Each scene shows the same named points in several views. A view is turned or mirrored, and shifted as a whole, has a little noise and may leave points out.
In the rows, 128 means zero.

Scene 1
View 1
<104>: [ 72 145 112 139 163 159 116 164 102 163 141  86 111 124  97 149 108 102
 138 136 158 122 101 115 176]
<70>: [ 64 144 132 132 150 153 126 194 112 118 153  80 132 114  94 160  97  82
 111 144 158 145 125  98 168]
<285>: [ 83 130 152 138 159 135  89 144  92 174 148 105 109 110  99 143 127  95
 144 125 151 121 104  98 197]
<259>: [ 73 148  80 108 162 128 126 144 115 142 122 105 148 140 116 153 134 114
 163 157 146 131 122 166 143]
<84>: [139 160 135 145 145 128 122 136 124 143 122  99 131 110 153 136 162 113
  87  87 114 182 129 140 151]
<240>: [102 119  97 131  97 140 119 158 192 112 118 112 170 134 180 107 195 105
 186 191 114 157 130 178 118]
<226>: [ 63 151 105 119 166 141 100 151  94 170 138 106 120 131  98 149 112 108
 153 139 168 122 105 132 176]
<94>: [ 68 157 119 121 172 121  95 156  76 154 152 115 116 125 104 159  98  98
 119 115 176 139 123 116 192]
<278>: [ 72 136 133 137 136 124  87 171 112 129 148 123 127 121 132 138 133  95
 152 155 172 134 120 118 187]
<154>: [ 74 151  84 128 129 151 106 177 139 134 143 112 136 142 148 127 124 101
 144 152 167 153 125 150 154]
<124>: [107 144  80 152 147 150 129 152 132 153 126  95 118 137 152 129 138 112
 138 132 135 143 111 154 154]
<263>: [113 188 133 149 125 139  80 179 116 135 153 127 117 121 172 124 121 104
  59  76 181 204 136 121 180]
<235>: [101 203 114 168 129 188 127 209 124 112 105  78 128 121 132 143 139 139
  97 140 189 154  84 142 141]
<115>: [ 92 167 124 108 155 101 116 148 105 110 121 115 160 120 125 162 148 113
 117 130 147 164 141 153 149]
<85>: [ 89 139 137 170 106 199 142 211 167 102 115  57 142 108 119 132 163 107
 153 198 143 127  84 120 135]
<280>: [105 163 145 130 115 145 105 164 146 119 118 104 156 111 141 130 172 114
 123 138 140 172 121 144 137]
<206>: [ 51 128  55  88 185 103 131 133 100 146 138 113 146 152 106 166 105  95
 177 162 140 122 142 166 154]
<222>: [ 64 171 128 123 177 135 113 170  73 137 136  95 125 119  80 175 100 108
 113 128 180 132 112 114 179]
<185>: [144 160 121 189 106 189 135 185 168 127 113  71 121 115 173 110 171 120
 100 126 126 172  95 137 137]
<215>: [ 56 176  84 100 155 153  85 147 103 189 135 120 127 143 107 133 112 121
 151 127 185 141 107 156 158]
<296>: [102 145  53 168  98 170 101 184 172 142 137 121 117 157 209  89 147 111
 160 161 167 157 110 172 151]
<160>: [ 64 142  89  94 133 104  84 139 134 135 129 147 164 145 149 129 159 111
 193 176 162 142 137 181 146]
View 2
<154>: [144  61 144 123 155 119 159 129 126 129  94 129 130 120 128 135 174 123
 139 141 141 115  63 124 155]
<124>: [159  76 139 136 140 134 155 132 121 123 120 132 118 103 127 106 129 135
 118 157 134 109  66 143 172]
<94>: [ 93  95  88 150 154 101 131 145 137 106 170 144 133 125 149 121 175 123
 157 128 140 102  79 121 125]
<85>: [117  10 132 110 153 142 154 139  89 213  80 137 132  58 110 118 185 129
 108 183 117 107 104 139 210]
<296>: [193  61 188 108 136 145 169 114 112 132  53 114 112 110 122 109 179 151
 136 140 134 117  17 150 176]
<222>: [ 77  82  82 152 157  93 137 163 130 136 174 148 141 107 137 129 166 103
 159 128 135 106  99 128 139]
<259>: [143  60 130 137 162  94 144 125 104 117 128 120 123 125 119 145 121 107
 129 152 144 134  99 120 154]
<185>: [161  48 149 146 140 180 179 135 151 187  97 140 108  75 126  89 162 133
  92 172 124  77  55 185 215]
<285>: [ 86  78  86 146 155 128 102 124 110 115 168 141 133 120 153  99 179 158
 127 153 118  92  94 126 143]
<104>: [ 94  78 104 135 144 120 127 154 110 124 147 145 151  97 130 113 156 138
 141 145 122 102  94 123 150]
<115>: [138  57 106 164 178  98 163 116 151 142 154 130  95 137 143 144 151  86
 121 154 158 114  92 137 155]
<206>: [144  77 117 123 162  69 140 124  97  78 136 127 130 131 122 156 108 111
 137 153 159 148 103  77 129]
<235>: [119  56 138 150 142 130 175 173 134 199 118 133 126  76 114 118 173  93
 151 126 121 100  68 190 192]
<280>: [139  33 130 156 177 142 158 108 148 170 116 125 104 129 136 130 177 108
 101 163 136  94  85 161 182]
<84>: [152  73 113 178 159 157 166 117 181 138 156 142  95 124 149 102 140 116
  87 168 142  76  71 170 177]
<240>: [200  10 170 116 177 135 162  69 103 153  58 106  89 129 122 138 158 129
  80 192 147 129  77 127 195]
<278>: [115  59 105 129 162 108 129 112 111 135 131 133 111 120 151 118 208 139
 142 149 139 111  71 118 146]
<160>: [167  42 151 132 182  89 134  79  96 111 104  96  99 168 131 157 163 116
 132 146 151 144  78 120 144]
<215>: [113  82 144 149 156 113 124 142 113  97 131 114 155 151 120 144 147 120
 160 110 121 116  82 145 131]
<226>: [101  79 113 140 153 105 119 141 101 109 150 130 145 123 130 125 153 132
 150 133 125 115  92 126 137]
View 3
<263>: [ 72  96 148 177 129 151 227 120 149 144  67 173 173 115 165  75  91 132
 186 115 134 216 163 159 120]
<84>: [ 85 115 135 188 142 149 135  86 172 144  89 183 138 108 136  81  95 134
 168 128 113 189 177 165  90]
<222>: [109 181 117 161 111 139 165 161 161 152  89 131 129 116 165 137  43 168
 162 115  99 205 141 115 154]
<85>: [121 114 137 157  88 178 114 159 189 155 119 105  68 130 169 120 104 134
  78 183 172 195 206 174 151]
<240>: [ 81  84 126 132 132 209  97 107 156 153 148 145  81 127  96 105 164  92
 104 155 135 158 180 210 174]
<235>: [119 128 136 163 118 170 176 143 177 158  90 110 126  97 185  97  97 189
 146 172 178 178 187 164 142]
<215>: [ 94 148  86 147 145 176 166 151 135 130 146 128 151 133 169 142  90 167
 178 134  88 179 117 154 166]
<104>: [108 146  97 172 103 141 146 159 166 138 122 121 124 123 175 138  53 148
 139 136  91 201 142 147 144]
<154>: [ 92 117 106 142 110 179 166 140 146 139 124 131 121 116 150 109 110 128
 143 133 112 183 152 181 181]
<278>: [ 82 120 131 154 115 152 164 160 154 166 110 127 125 133 132 141  76 107
 131 123 105 204 138 148 169]
<280>: [ 87 118 147 155 141 181 136 120 161 152 104 162 112 135 133 106 119 132
 140 143 148 191 185 160 132]
<259>: [103 159  94 139 126 174 118 128 153 146 133 132 107 107 127 128  97 149
 150 127  87 161 141 162 176]
<124>: [ 99 110  97 171 115 159 133 115 169 140 129 129 127  97 147 101  96 137
 144 147  99 167 154 191 141]
<115>: [ 89 162 136 144 140 168 140 113 153 161  87 168 116 110 110 110  98 145
 167 108 109 180 160 137 154]
<285>: [ 89 132 116 185 122 128 142 160 165 150 120 136 136 145 155 156  43 119
 138 125  81 216 129 132 124]
<296>: [ 82  51 103 151 113 189 175 125 153 144 147 108 137 102 149  91 141 109
 130 167 132 157 153 235 181]
<94>: [ 93 158 110 164 115 136 177 154 151 148  99 140 146 119 153 135  48 143
 168 104  78 207 124 128 154]
<206>: [101 180  71 128 110 167 117 131 142 139 139 135 102  99 115 134  85 137
 155 100  44 161 119 157 204]
<70>: [110 161 120 157  77 149 162 162 161 137  87 142 101 122 175 116  60 136
 130 115 112 226 172 136 160]
View 4
<235>: [144 170 129 103 188 112 193 131  97  81 133 154  97 146  83 206 176 169
 143 161 126 131 104 164 108]
<104>: [115 186 149 144 176 127 113 137 111 100 123 196 118 180 131 145 150 160
 130 135 118 137 135 136 101]
<259>: [116 161 117 104 173 138 121 136 146  92 164 191 113 118 149 122 152 154
 149 134 153 134 150 127  99]
<85>: [112 151 112 134 164  89 182 167  85 117 127 209 142 120 123 225 159 120
 160 135 152 124  67 149 102]
<263>: [185 201 153 115 177  94 156 155 153  54  92  91 117 154 124 163 122 197
  99 194  85 116 133 167  92]
<124>: [123 184 121 105 157 107 117 135 152  87 108 175 111 117 121 163 153 145
 124 147 152 136 143 144 117]
<278>: [124 165 155 148 183 132 154 157 147 109 117 163 148 155 168 134 125 154
 126 148 134 130 122 148  92]
<285>: [127 181 169 156 174 117 109 156 121 126 112 183 149 185 138 117 128 147
 108 144 101 148 142 134 100]
<226>: [118 178 152 134 187 150 114 129 123  99 135 194 128 170 135 115 141 161
 133 141 127 138 152 133  94]
<280>: [161 154 119  98 166  88 162 174 130  96 143 148 146 101 125 163 131 142
 134 169 121 126 116 145  93]
<84>: [171 180 123  92 145  57 119 169 152  92 124 124 114 115 111 152 145 152
 101 167  94 144 145 138 117]
<70>: [129 183 139 160 173 107 137 161 106  85 140 178 110 182 167 166 149 179
 144 131  98 118 104 135  85]
<185>: [150 180 110  96 146  56 159 160 123  89  88 152 122  98  84 230 155 131
 118 169 136 130 101 162 122]
<94>: [133 186 164 146 187 139 120 138 134  93 138 159 111 195 153 108 143 187
 120 143  95 137 151 135  94]
<115>: [154 155 124 103 171 106 147 162 153  94 178 137 112 122 156 117 149 171
 134 150 112 137 141 131  97]
<240>: [126 140  87  85 150  99 156 174 170  97 129 183 164  32 158 175 121 106
 151 154 197 116 109 144  97]
<160>: [125 142 122  96 185 158 146 146 178  94 154 173 158  83 171 102 115 143
 150 155 181 123 150 139  82]

In a view up to two points have been moved. Name them for each view, in the order of its rows, or write -.
view 1 | -
view 2 | -
view 3 | -
view 4 | <94>
